A landscape with many peaks, sampled at points; each row gives a point and its height.
From any point a climber steps to the highest of the 2 points nearest to it. It stops when none of these is higher. Distance is the straight distance between rows; heights are no part of it.
Z979 height 2.01: [131 125 101  79 134 167 113 128 107 128 105  60 151 140 117  53 128 102
 109 100 106 130 170 112 124 146 135 112  90 102 117  99 145 150 135  90
 117  99  82 164 132]
Z991 height 1.73: [123 130  79  81  96 132 137 118 132  93 140  50 107 126 136  79  98 175
 104  96  96  94 132  82  76 193 146 132 129 131  92  86 120  81 118  75
 121 140 101 149 141]
Z394 height 0.75: [118 106 117 122 142 108 102 112 220 147  79  58 177  63 136 107 180 156
 130 120 120 128 122 113 143 205 110 138 143  86 143 129 146 123 115  80
  89 111  55  94 112]
Z44 height 3.91: [150 131 136 110 111 178 127 121  51 126 114 106 128 144 134 127 115  88
 136 137  42 101 166 143 147  95 165 105 115 140 132  80 112 176 159 103
 129 146  76 169 143]
Z880 height 5.76: [ 91 143 176 132  69 104 154 140  81 154  89 103  81 122  90 154 147 150
 111 130 100 119  96  89  82 138 146 130 115 145 121 135 153 132 123  95
 120 150 186 115 132]
Z704 height 3.81: [172 129 112 156 197 126 134 126 153  61 148 168 127 173 121 146  85  89
  89 147 153 140 155 110 126 122 156 113  89 119  80 117  82  84 126 155
 120 123 135 169 132]
Z711 height 3.48: [150 104 112 136 132 135 152 130 107  76 167 149  96 174 154 134  92 121
  63 139 139 118 167 106 122  98 168 112 118 136 108 110 102  73  91 153
 117 132 156 175 131]
Z907 height 2.36: [128 145 120 140 112 131 121 148 161 141 181 167 144 142 165 163  96 102
 194  79 173 112 104 143 141 147  85 136  70 155  86 121 141  95 125 160
 134 110 123 132  93]
Z829 height 5.87: [109  95 130 122 143  93 143 126 125 167 141 118 118 124 146 120 174 167
 107 128 181 115 123 115 133  96 127 138 174 154 149 143 139 147  96 120
 139 128 158 134 129]
Z56 height 4.54: [136 119 134 130 163 166 130 113 106  84 165 109 121 141  94 106 109 155
  97 176 129 100  88  74  99 169 147 108 136 158 137 143  91 111 148 122
 156 151 167 124 147]
Z831 height 1.00: [140 157 133 135 118 137 149 116 149  97 151 134 114 118 133 176 102 151
 164 170 112 133 100 123 112 154 111 157 120 145  97 104 113  83 123 155
 130 177 102 117 121]
Z550 height 1.50: [121 152 159  97 133  97 132 172 112 127 123 119  90 113  40 142 146 110
 136 137 149 138  86  92  65 150 152 105  71 115  55 141 140  96 159 154
 127 132 171 132  99]
Z189 height 1.27: [131 151 151 129 126  79 174 115 108  85 139 107  80 134 110 162 117 199
 106 183  87 119 106  85  97 108 139 140 173 124 123  93 108 119 104  70
 162 196 138 103 164]
Z160 height 0.61: [142  82  91 108 193 100 157 108 167 142 164 123 148 151 209  99 135 172
  84 134 187 114 176 123 191 112 130 122 178 131 133 104 111 128 103 126
 131 103 114 146 101]
Z750 height 1.90: [ 63 115 175 152 119 117 119 144  68 109  94 134  88 157 109 166 135 121
  92 138 119 118 128 133 156  89 149 152 165 143 179 166 146 157 106 138
 157 110 237  99 169]
Z994 height 3.53: [156 156  92 141 115 154 104 132 155  72 116 150 131 139 118 126  96 108
 113 168  85 158 145 148 109 114 142 131 117 101 126  95  89 100 130 121
 117 163  65 167 156]
Z124 height 4.18: [173 114  95 147 177 169 113  72 146 105 195 167 132 180 117  82  96 162
  92 171 133 148 107 118 141 150 165 146 136 130 172 159 113 107 169 135
 121 127 145  66 124]
Z846 height 3.43: [163 120 124 137 203 164 151 106  98 102 110 140 127 171 118 107 106  97
  70 165  88 144 186  91 137 124 155 108 124 104 120  90  90 148 144 118
 109 143  86 174 141]
Z822 height 3.60: [108 112 122 154 121 159 104 140 138 155 114 155 148 111  95 142 123  93
 177 106 208 133  91 147 134 124 129 112 110 151 149 169 148 138 154 180
 147 107 162 151 123]
Z987 height 2.69: [128 138 108 133 130 143  93 161 201 119  89 127 165  72 146 102 179 114
 170 120 171 158 128 161 135 107 102 137 161 105 167 148 125 162 120 129
 134 145  90 174 154]
Z492 height 1.85: [169  59 128 175 157 125 148  88 141 149 166 149 132 150 157 142  93 150
  78  83 180 115 103 112 152 155 177 135  96 172 137 135 130  96 111 159
  93  79 164 127  84]
Z447 height 2.66: [138 140 141 131 159  89 143 129 164 133 165 169 132 119 119 183 103 102
 169 123 196 124  91 132 115 138 128 134  73 151  66 141 150  98 151 175
 124 105 153  96  76]
Z411 height 3.67: [157 140 160  95 180 161 136 105  47 163 106 119 131 162 108 110 112  81
 107 133  60 113 197  94 144 140 141  95  83 115  88  93 115 185 158 103
 112 121  81 153 110]
Z280 height 0.88: [116 166 163 102  95 125 155 142  98  96 179 132  75 113 135 165 102 123
 164 144 112 116 117 129 120 134 107 126 135 146  87 129 142  80 125 193
 143 156 161 121 113]
Z730 height 2.80: [139 142 127 144  83 134 107 160 121 172  91 189 127 139 141 131 145  83
 139  88 157 158 150 176 136  44 136 116 129 110 147 145 148 157 130 137
 120 113 131 142 123]
Z693 height 1.41: [148  91 115 166 100 127 126  92 178 126 120 138 136 139 147 131  94 179
  76 126 112 154 123 125 133 160 172 147 113 105 178 124 137  82 125  97
  76 109 116  95 101]
Z962 height 3.14: [138 123 114 150  98 179  76 155 137 125  95 167 152 129  89 133 120  52
 148 100 172 148 114 165 129  77 150 117  95 114 168 164 128 150 161 147
 122 107 121 161 127]
Z741 height 3.09: [102 113 104 153  84 177  93 162 114 127 130 164 116 119 121 133 127 101
 157 104 153 127 121 166 145 100 118 130 165 168 199 180 138 122 121 184
 154 106 159 120 140]
Z753 height 0.59: [135 121 121 120  63 152 113 166 151 170  50 111 150 101 117 105 145 126
 138  73  98 169 151 155 109 130 120 118  88  74 147 114 182 127 113  96
  92  70  77 131 109]
Z14 height 1.86: [131 123 104 107 133 151 123 111 103  85 107  78 125 148  97  77  91 149
  71 146  94 120 145  90  90 175 162 121 118 110 115  97 124  99 139  80
 123 130 104 156 154]
Z392 height 2.97: [121 149 135  88 139  79 137 148 141 140 186 139  97  92 122 140 128 103
 184 130 204 129 104 136 111 102 137 119 124 146  60 149 162 108 155 174
 150 123 183 118  93]
Z718 height 4.40: [178 150  86  98 147  65 132 136 196 178 142 185 169 136 167 104 133 131
 160 122 160 157 118 172 110 106  90 134 134  97  77 120 160 129 156 122
 136 111 103  70  86]
Z529 height 3.40: [140 120  78 108 142 171  64 131 133  89 184 167 146 169 157  82  99  58
 149  96 171 128 149 162 150  83 156 111 113 134 147 152 112 160 151 132
 155  89 130 159 142]
Z194 height 0.73: [ 90 134 186 131 122 112 173 130 104 121 169  97  84  90 106 181 128 180
 168 147 116 102  82 131 159 153  82 122 145 164  92 154 152  92 124 188
 145 148 162  97 118]
Z686 height 2.87: [128 111 181 162  81  77 161 140 147 150 146 100 127 102 124 173 151 194
 128 128 146 133  29 119 111 166 128 176 119 146 136 134 140 123  99 102
 104 123 153  97 132]
Z591 height 0.85: [128 104 148 149 133 106 146  99 184 139 103  64 170  77 119 166 153 188
 123 147 109 117  83 113 124 203 111 154 124 128 117  93 117 119  99  95
  86 154  79 108 125]
Z565 height 4.14: [ 88 120 168 154 125  78 171 124  78 123 156  48 105 124 115 209 137 192
 119 146  83  90 109 105 164 121  92 166 189 136 140 116 111 154  83  95
 152 145 201  94 177]
Z20 height 4.17: [109 150 131 109 114 177 114 127  60 102 132 114 112 121 131 121 127  90
 152 153  57 116 137 154 134 100 128 109 164 160 177 122 118 160 153 157
 170 156  97 140 151]
Z465 height 2.71: [113 109  86 135 109 128 104 152 141  89 157 151  90 154 157 105 132 136
 104 118 146 126 141 163 152  87 127 159 196 136 201 174 117 121  76 162
 156 130 177 112 139]
Z300 height 2.35: [ 93 113 134 130  79 140 119 145 154  97 116  66 128  81 151 114 168 155
 137  91 169 115 111 112 122 168 110 146 178 146 153 150 100 108  78 121
 126 145 137 154 162]
Z155 height 2.45: [132 124  96 121 169 134 101 129 132 102 205 127  96 150 123  82 142 152
 125 165 146 106 114 143 146 114 114 154 171 160 157 184 130 132 134 160
 177 134 164  84 129]
Z348 height 4.83: [124 110 177 165 200 134 146 102  90 124 137 115 110 123  60 160 141 166
 118 184 100 121  84  77 132 164 137 110 132 148 155 164  97 145 149 149
 150 131 203  98 135]
Z791 height 4.68: [112 152 170 106  56 134 128 180 101 176  86 103 125  85 107 133 160  99
 186  83 157 127 128 146 116 111 118 107 102 129  86 138 173 140 138 146
 135 119 108 168 128]
Z35 height 2.61: [133 124 112  69 123  89 134 140 101 208 118 100 116 144 148  65 163 128
 114  89 144 107 155 105 104 131 130 114 122 131  75 105 180 154 136  96
 127  97 119 131  96]
Z487 height 2.60: [ 88 175 201 135 130 112 126 122  71 139  89 170  83 106  92 170 134  93
 147 178  53 152 120 175 124  76 127 107 119  90 143 152 136 132 142 181
 132 168 185 109 139]
Z90 height 3.58: [146 123 114 153 164  89 131 106 212  71 140 135 148 129 129 138 135 178
  80 183 122 174 118 131 127 149 149 165 133  94 114 124  96  77 107 101
  90 149 102 118 136]
Z140 height 0.89: [114 102  79  85 184  67 114 113 223 113 159 101 153 119 171 121 107 122
 126 100 179 124 156 130 161 170 161 119  76 100  66  90 130  84  86 124
 105  75  82 179 106]
Z924 height 4.91: [ 85 118 187 147 126  96 156  88  49 137  95  79  89 127  90 195 123 167
  99 143  76  94 114  77 122 123 143 124 139 137 142 127 108 149 120  85
 149 156 204 103 164]
Z521 height 3.78: [136 136  61  88 143 143  68 115 187 109 157 158 145 130 154  60 117 100
 153 109 189 144 133 146 126 118 151 132 143 117 135 155 133 146 161 131
 149 107 143 133 115]
Z130 height 4.90: [159 102 164 172 188 131 163  93 133 161 110 145 154 138 102 170 118 151
 109 149 117 132 101 102 134 177 126 117 105 154 133 121 117 148 134 137
  97 109 117  96  94]
Z672 height 0.79: [118 143  90 108 143 163  76 120 157  94 148 133 157 155  97  71 103  93
 158  90 115 155 123 136 102 201 114 133  37  98  94 135 150 124 157 103
 122  93  89 105 134]
Z636 height 5.01: [158 158  77 127 174 131 132  66 167  99 125 165 163 170 138 112  75 141
 134 159  75 164 146 135 139 198 107 153  97  87  97  91 114 121 172 102
 114 137  55  89 122]
Z992 height 5.24: [143 132 141 107 138 145  93 116 100 207 142 167 162 159 160  85 120  78
 145 101 128 106 180 152 164  78  94  98 143 149 140 143 166 199 164 144
 162  97 110 125 123]
Z115 height 2.95: [160 133 147 117 119  95 166  99 111 188 144 146 118 146 127 101 136 176
 118 148  99 123 105 109  99 144 135 152 108 146  89 110 168 119 154 105
 117 139 130  55  94]
Z691 height 2.07: [157 101 108 157 124 134 139 111 157 117 175 164 123 158 166 164  79 134
 126 101 153 119 114 117 147 169 140 139  81 170 112 131 100  64 110 174
 111 110 146 121 100]
Z216 height 1.53: [103 148 152 105 131 125 139 174 126 122  86  71 138  85  69 137 165 119
 142 139 142 136 118  94  89 149 107 117 106 120  78 114 130 137 128 116
 123 158  94 162 135]
Z239 height 4.84: [169 150 117 132 119 152 110 101 148 158 136 200 179 152 124 127  82  93
 162 142 109 144 114 145 117 142  69 134 115 140 136 136 138 139 187 144
 126 117  97  52  98]
Z609 height 2.21: [115 129 146 114 115  97 169 185 101 155 109 106 125 101 164 143 173 116
 149  92 165 123 178 153 156  45 133 103 164 115  83 124 122 158  92 131
 138 142 116 216 136]
Z127 height 2.08: [ 79 110 148 153 131 135 112 156 160  85 100 101 141 117 116 143 175 148
 119 142 166 152 107 108 124 123 105 160 171 127 178 155 105 158  97 104
 140 142 170 141 177]
Z876 height 3.22: [157 120 173 162 101  69 178  93 108 195 146 128 138 141 122 162 138 211
 106 138  96 146  60 119 125 125 144 158 120 144 152 106 150 150 116  89
 107 121 147  60 127]
Z329 height 2.78: [155 128 105  87 104  94 145 136 143 180 137 127 132 150 164  87 128 157
 114  94 121 120 134 131 104 171 116 142  92 130  78  92 175 105 131 101
 102  89 110  91  91]
Z627 height 1.42: [107 108 121 143  58 189 110 140 102 106  95  90 132 118 112 124 109 117
 137  85 126 100 113  95 117 183 149 118  93 160 161 128 122  98 115 146
 115 132 132 173 155]
Z953 height 0.74: [139 102  88 107 160  91 129 131 182 119 139 114 154 131 188 113 130 131
 120 111 184 122 189 138 177 107 141 116 123 102  98  99 107 108  91 122
 113 109  95 208 116]
Z496 height 4.69: [147 142  81 119 149 162 121  78 138 105 127 136 160 149 160  61 103 141
 110 166  99 139 164 124 157 170 127 134 153  98 145  94 108 133 159  97
 110 132  48 132 133]
Z106 height 5.63: [100  96 152 170 163 184 135 135  94  89 108 128 146 112  95 177 123 109
 124 155 125 119 144 104 170 150 116 105 139 152 173 138  74 127 104 163
 135 149 130 171 165]
Z555 height 3.87: [176 124 102 163 187 119 118  78 181  56 175 153 127 152 101 123 117 184
  84 202 108 168 102 127 140 132 154 167 149 114 137 148  95  89 136 115
 117 153 136  81 153]
Z694 height 3.79: [139 157 168 116 202  99 134  79  76 151 170 184  99 152 122 141 120  75
 134 130 113 111 151 128 138 104 147  98  71 128  65 144 113 117 170 182
 135  96 207 103  78]
Z66 height 4.13: [146 144  83 102 160 103 115 128 189 130 136 160 146 130 129  84 152 126
 133 149 180 155 108 148 103 117 135 150 127 107 104 134 144 118 168 119
 125 133 108  98  99]
Z896 height 1.80: [129 114 126 115  86 140 131 143 121 208  97  96 162  98 164  97 149 119
 160  59 171  88 146 133 151 113  88  88 149 155 142 124 148 163 112 124
 152  96 117 163 129]
Z854 height 2.85: [111 178 192 101  83 116 112 136  52 140 117 161  69 113 138 121 152  76
 142 145  49 141 141 193 121  43 147 116 141 107 134 159 145 116 145 171
 129 156 152 133 128]
Z325 height 1.58: [116  84 101 114 106 110 154  98 114 134 144  43 131 119 155 106 147 193
  71 101 123  87 151  80 120 164 124 131 178 127 135  87 114 106 109  60
  99 138 118 135 122]
Z805 height 3.32: [155 180 110  92 130 127 136 148 100  85 139 166  96 158 136 120 117  99
 116 189  61 147 149 159 102  75 160 130 153 115 115  84  95 141 152 116
 158 177  73 140 161]
Z221 height 4.10: [102 158 150 118  89 119 148 156  80 142 124  94 104  97 173 116 157 142
 154  96  94 100 155 151 144  89  61 120 204 146 138 154 145 150  92 160
 167 148 121 120 120]
Z911 height 3.11: [148 174 120 116  90 114 126 122  81 133 113 193  77 155 126 123 110  99
 116 148  66 143 137 157  90  66 172 129 125 109 133 116 126 127 163 132
 134 160 132  99 129]
Z917 height 0.57: [131 152 145 126  90  92 153 171 150 174  54  92 153  82 135 128 194 151
 127 101 133 151 135 134  96 124  72 130 164 105 112 109 152 159 108  92
 113 150  80 128 113]
Z120 height 1.17: [146 125 101 135 111 154 106 152 146  88 107 142 118 135  74 145  89  89
 127 107 137 143 109 113  82 165 152 127  47 113 107 139 117  82 127 147
  97 120 140 149 124]
Z317 height 2.38: [160 161 129  76 119 124 105 149  86 165 137 133  90 165 146  58 153  86
 135  99 107 112 173 141 104  70 162 127  98 110  62 124 172 173 154  85
 138 108 116 157 101]
Z892 height 1.33: [134 155 147 152 106 126 147 149 111 146  93 156 112 109  56 179 107 102
 144 136 116 139 102 117  75 147 144 101  54 114 103 137 135 108 157 155
 100 136 160 116 103]
Z510 height 4.51: [ 65 113 138 144  94 129 158 142  74 145 100  73 118 118 150 169 155 142
 123 103  99  96 157 136 156 115  68 145 204 142 175 133 116 173  83 120
 151 148 141 106 159]
Z975 height 0.99: [142  95 135 171 147  96 170  83 159 105 106  98 130 119 100 206 104 195
  95 155 102 126 100  97 107 148 157 146 115 130 138  80  94 101  97  75
 108 172 109 123 145]
Z677 height 5.26: [138 107 153 170 133 159 120 101 127 178 131 183 150 140 107 149 101 128
 132 144 130 137 109 134 160 129  85 110 143 162 186 161 157 145 153 176
 130 111 142  64 104]
Z969 height 2.30: [120 148 121 120 170 138 129 114 101 109 167 135  88 144 103 114 122 135
 121 206  78 117 121 141 130 110 113 140 175 141 150 157 123 139 156 154
 176 166 146  70 132]
Z559 height 4.16: [111 140 145 115 123 126 127 131 123 212  91 137 151  93 110 148 129  84
 192 106 178 132 125 149 128  95 136  82 117 140 101 156 190 154 166 164
 154 105 148 166 133]
Z532 height 1.14: [130 111 141 154 133 108 171 115 141  87 158 108  92 126 137 195 104 204
 124 168 103 122 116 112 143 125 114 150 162 141 120  95  96  96  76 116
 134 189 119 114 156]
Z113 height 2.49: [136 148 122 109  92 106 126 183 131 162 128 150  94 109 154 119 167  98
 155  91 173 143 158 170 124  21 162 121 146 111 101 148 147 158 113 128
 144 120 138 184 123]
Z772 height 4.46: [136 121 117 130  90  82 166 137 159 116 136  83 113 107 214 159 170 229
 101 113 118 118 130 134 157 122  88 166 208 107 163 107  94 113  50  86
 110 144 138 115 131]
Z260 height 2.16: [156 118 109  87 104 184  90 160  94 107 132 107 128 170 118  65 125  67
 117  86  89 109 156 155 127  97 176 112  75 102 117 112 163 169 155  78
 123  86  93 178 119]
Z82 height 1.31: [138 130 116 140  72 174  96 114 107 128  99 157 126 153 128  75 125 109
  95 107 128 151 124 127 102 112 162 129 140 129 210 146 153 136 148 115
 105 106 149 113 132]
Z658 height 5.13: [102 151 193 130  45 124 145 157  88 189  84 116 118  95 121 152 150 137
 161 107 110 114 110 139  95 126  97 113 145 155 126 141 168 136 137 143
 126 134 137 115 132]
Z257 height 2.98: [111 104  83 116 166  97 103 117 223 134  90  81 182  50 164 101 175 145
 147 127 189 133 140 124 151 135 131 124 170 101 143 132 114 143 104  95
 128 125  93 180 132]
Z867 height 4.19: [150 130 110 134 212 111 140 121 189  84 166 169 143 150 147 160 117 114
 133 169 157 137 137 130 148 145 117 151 108 125  46 103  98  99 128 153
 117 141  92 149 118]
Z828 height 5.51: [150  97 175 192 204 119 160  86 109 131 156 119 122 144 101 181 114 182
  83 172  94 143 100 104 172 130 122 136 155 150 172 141 108 160 114 142
 139 121 161  86 132]
Z852 height 0.96: [132 146  89 104 149 151  62 157 152  72 163 128 144 149  79 119  94  57
 168  84 159 141 108 136 100 143 144 120  33 103  70 153 122 121 149 120
 124  99 130 161 136]
Z302 height 2.17: [124 185 154 112 132 137 106 106  96 148 131 164 113 127 101 120 140 115
 154 194  84 134 108 156 106 106 101 116 141 140 136 160 148 148 192 160
 149 152 140  55 119]
Z528 height 4.98: [106 129 124 134 141 186 102 141 116  63 153 137 108 127 102 128  98 120
 125 166 113 120 118 117 128 149 136 125 157 155 149 144  82  93 119 169
 165 157 147 150 175]
Z277 height 4.79: [151 171 107 104 135 115 113 132 142 159 180 180 149 158 168  92 127  81
 179 121 142 134 155 170 136  77  84 116 130 123  89 132 149 171 171 133
 162 116  96 106 113]
Z661 height 0.48: [135  88 121 121  86 116 147 163 129 194  66 108 130 125 134 120 144 126
 116  45 145 123 165 133 122 118 136 110  75  96 105 101 165 127  89 118
 100  75 102 162  95]
Z141 height 1.63: [134  58 122 165 140 108 128 105 183 127 123 133 143 128 138 144 115 165
  69 106 191 148 107 113 140 144 194 142 119 123 151 148 134  85  99 123
  71  77 148 145 101]
Z900 height 5.72: [114 107 173 146 117 152 110 114  78 196 104 163 154 142 136 118 134 105
 136 130 119 120 154 135 164 100  81  95 168 153 180 169 166 179 149 166
 140 113 128  93 131]
Z497 height 1.23: [119 117  93 106  84 173 102 146 152 102 133  92 145 126 146 109  98  98
 148  57 119 108 148 108 142 179 146 118  43 123 121 104 138  88  95 125
 111  98 103 180 128]
Z745 height 4.61: [141 163  78 107 174 102 125 122 194  93 171 174 156 154 153 120 104 117
 145 133 111 153 132 150 130 191  95 160  64  97  43 114 118  98 148 106
 107 119  73 112 112]
Z845 height 4.57: [179 131  94 147 151 123 114 100 151 150 128 195 164 163 115 126  79  95
 126 126 136 161 116 146 116 160 116 138  67 108 105 127 147 121 184 122
  80  99 106  53  74]
Z795 height 4.05: [127 141  96 139  81 123 130 153 157  96 105 126 126 117 191 113 142 177
 101 117  97 133 144 144 125 116  99 154 192 115 200 111 108 118  77 107
 121 150 123 135 139]
Z337 height 1.54: [108 123 141 144 124 149  93 130  67  98 117 169  85 157  95 115 131 100
  72 148 108 137 128 112 113  98 169 128 139 130 206 159 119 149 138 125
 142 140 194 130 168]
Z699 height 5.08: [130  97 152 121 117  49 174 121 107 176 180  69 117 122 187 138 181 212
 103 102 136  95 105 127 147 109 103 159 197 139 135 123 135 147  60  89
 133 109 165  99 129]
Z494 height 1.69: [135 182 144  78 152 123 128 174 111 125 128 119 125 129  69 121 139  86
 159 159 107 134 117 119  80 144 113 126  64  98  43 114 143 148 167 118
 136 138 102 134 118]
Z868 height 1.99: [115 102 119 116 126  88 163 149 126 192  74  94 170  92 159 150 184 125
 140  79 176 111 175 129 156  87  93 104 179 110 138 108 136 169  84  95
 120 115 126 182 127]
Z195 height 0.66: [127 113 108  98 123 102 125 145 186 187  71  77 159  65 143  80 165 154
 141  90 158 121 110 127 109 177  91 124 130 105 117 115 177 135 123  98
 118  91  74 117  98]
Z570 height 2.41: [100 117 120 155 183 143  95 131 191 122  83 132 168  96  96 131 172 122
 143 164 191 176 106 131 135 123 115 140 156 112 167 153 128 168 136 123
 128 142 127 137 153]
Z758 height 1.44: [123 120 123 112  90  88 177 128  90 113 144  54  88 124 132 129 155 201
  91 127 113  95 119  79  77 140 113 140 184 139 113  95 108 116  91  70
 129 166 142 126 146]
Z543 height 4.44: [164 140 106 115 174 161 142  73 113 138 167 162 142 189 157  74 109 147
 104 177 101 131 147 117 142 144 121 142 153 140 135 110 123 146 178 112
 137 134 105  74 117]
Z840 height 4.50: [ 96 128 138 145  92 182 127  99  55 128 124 133 101 128 120 152  88 126
 145 138  76 101 123 133 162 130 106 106 156 177 192 128 124 129 129 174
 156 135 134 110 153]
Z872 height 3.80: [109 157 126 109 129 144 120 150  83 110 170 113 102 124 168 100 142  98
 154 135  88  97 159 172 172  82  79 125 186 154 133 149 137 170 129 182
 186 124 102 115 119]
Z358 height 1.05: [110 130 100  96 145 119  88 145 206  86 179  92 146 131 158 101 108 103
 150  72 137 112 155 122 144 187 134 123  40 104  56 108 125  94  97 106
 117  85  84 184 134]
Z250 height 4.99: [133 135 133 154 194 189 114 123 128 103 105 142 152 126  88 138 123  73
 139 166 145 133 135 107 131 153 121 100 107 143 135 135  98 153 160 164
 127 128 121 162 130]
Z80 height 1.24: [167 114 103 188 108 135 122  63 156  83 123 179 106 161 135 137  42 184
  97 133 104 150 124 114 128 122 196 146 135 128 197 113 105  84 131  97
 116 153 115  96 136]
Z136 height 3.38: [124 152 164 111 158  85 127 123 105 148 142 182  98 119 117 152 137  78
 143 144 159 138 150 143 129  58 145 116  97 123  55 143 143 113 152 188
 133 135 189 133  99]
Z937 height 1.49: [ 73 120 168 154  66 100 142 184 113 133 116 139  91 105 133 181 142 146
 142  97 181 134 110 156 144 119 118 141 161 150 136 164 139 105  94 153
 138 126 196 130 160]
Z179 height 2.86: [146 127 112 169 118 184  92 125 138 115  95 207 167 143 103 143  86  62
 135 135 117 169 128 165 135 102 135 130 103 105 192 137 111 133 154 148
  88 124  85 130 131]
Z226 height 5.02: [ 68 104 143 161 123 163 141 145  60 116 105 111 121 120 129 164 138 102
 126 130 117 109 168 133 175 109  97 121 179 159 187 140  98 141  98 164
 148 137 151 145 176]
Z687 height 0.68: [133 126  93 105 105 157  95 115 163 129  87 120 142 124 108  89  99 140
 120 103  72 156 145 131  91 183 148 126  68  75 133 102 171  98 137 101
 104  83  80  86 111]
Z597 height 1.62: [123 105 125 134  66 199 108 153 102 155  89 121 163 111 144  84 122  99
 151  63 151 103 137 123 157 146 106 106 125 163 194 143 143 135 127 139
 132  96 119 168 143]
Z345 height 2.19: [101  84 108 122 134  80 142 144 217 122 127 129 125  94 153 164 154 152
 134 106 215 141 101 151 144 114 152 138 160 136 125 139 124  90  78 155
 126 132 140 174 137]
Z807 height 1.38: [119  62 138 162 125 127 161  86  89 123 127  71 144 138 125 143 140 169
  68 121 145 100 127  67 140 168 143 130 147 147 179 118 111 133  99  76
  93 127 170 135 153]
Z122 height 2.54: [131  97 148 111 132  83 145 140 188 150 159 109 129  81 131 146 152 180
 156 132 199 116  53 136 125 156 143 150 129 158  98 151 144 101 108 140
 132 129 132 117 122]
Z908 height 1.82: [146 187 121 103 123 149 107 143 104 111 137 153 125 138  68 120  77  76
 177 145  68 125 104 143  74 149 129 114  43  94  83 123 131 138 190 121
 143 132 109 107 111]
Z906 height 4.26: [168 156 144 153 201 117 136  94 105 147 152 195 138 163 100 137  88  80
 129 118 112 138 131 126 114 168 123  95  46 125  80 129 124 138 187 149
 107  97 147  58  59]
Z645 height 1.39: [ 83 139 171 132 157 132 155 131  79 126  88  80 134  95  59 149 167 121
 115 168 124 106 115  73 102 152 108  86 136 133 115 124  99 162 139  98
 132 164 145 145 148]
Z157 height 3.63: [133 125 158 157 108  83 173  88  86 157 148  65 126 117 137 187 135 212
 132 132  72 116  83 114 143 105 118 177 161 135 165  98 120 158  93  73
 145 151 151  61 158]
Z285 height 2.68: [116 109 105 119  89 148 110 167 161  80 142 117 123 128 167 104 137 128
 144 102 170 112 148 132 135 134 141 132 136 143 127 128 105  78  82 157
 135 135 135 200 156]
Z320 height 2.00: [124 185 159 106 128 137  98  94  56 121 133 168 109 127  86 120 104  58
 171 165  44 109 110 147  95 109 155  88  89 110 125 130 110 146 208 168
 148 139 162  89 107]
Z117 height 2.27: [ 55 160 202 154  99 125 120 155  67 130  55 136 106 120  94 171 156  97
 133 155  80 145 131 134 122 104 118 138 167 116 171 154 136 176 139 123
 150 140 195 101 172]
Z518 height 3.28: [113 115 108 114 178 114 121 112 215  85 132  84 166  96 141 127 162 144
 116 158 163 131 136 106 142 170 113 137 146 112  95 113  93  93  97 120
 108 158  79 169 144]
Z333 height 1.84: [117 139 130 136  75  97 130 196 174 133 110 139 108  84 150 162 154 146
 166  84 206 159 105 162 119 112 126 141 154 108 117 149 131 111  88 152
 131 139 131 173 125]
Z913 height 3.23: [127 122 114 111 161 153 136 126  99  85 157 128 123 159 143 106 124  97
  85 164 125 107 193 118 150  84 135 112 161 129 119  96  82 137 109 144
 141 146 112 180 153]
Z825 height 3.04: [143 143 103  99 116 167 103 162 146  87 179 141 132 143 182  97 127  78
 158 106 155 109 154 162 160  80 142 128 117 128 108 127 107 131 110 126
 144 106  99 189 131]
Z724 height 5.17: [122 110 148 130 176 123 147 132 124 156 115 136 139 139 111 144 146 116
 111 150 173 132 133 101 133 123 127 123 110 142 108 119 130 137 145 146
 126 124 135 133 109]
Z967 height 1.16: [115  88 140 149  80 164 127 107  97 152 105 110 146 139 141 100 135 149
  98 106 130 124 141 106 130 145 126 129 172 152 226 136 147 167 124  90
 123 132 157 113 141]
Z197 height 3.77: [128 157 112 144  94 143 114 131 156 103  86 126 143 113 140 100 147 140
 120 142 100 155 124 125  99 132 128 156 146 117 163 115 110 118 120 102
 119 159  85 133 137]

Call two points neighbours if one is among the 2 nearest of the other. Go from one point of each pair to the other, from neighbour to neighbour, staying as high as possible. Name the lowest point that can't be avoided.
Z900 and Z829 -> Z127
Z828 and Z724 -> Z130
Z636 and Z828 -> Z913
Z829 and Z880 -> Z179
Z829 and Z106 -> Z250

Where does a climber stop that starts at each point below?
Z693 -> Z900
Z195 -> Z325
Z570 -> Z636
Z337 -> Z829
Z300 -> Z900
Z892 -> Z880
Z991 -> Z880
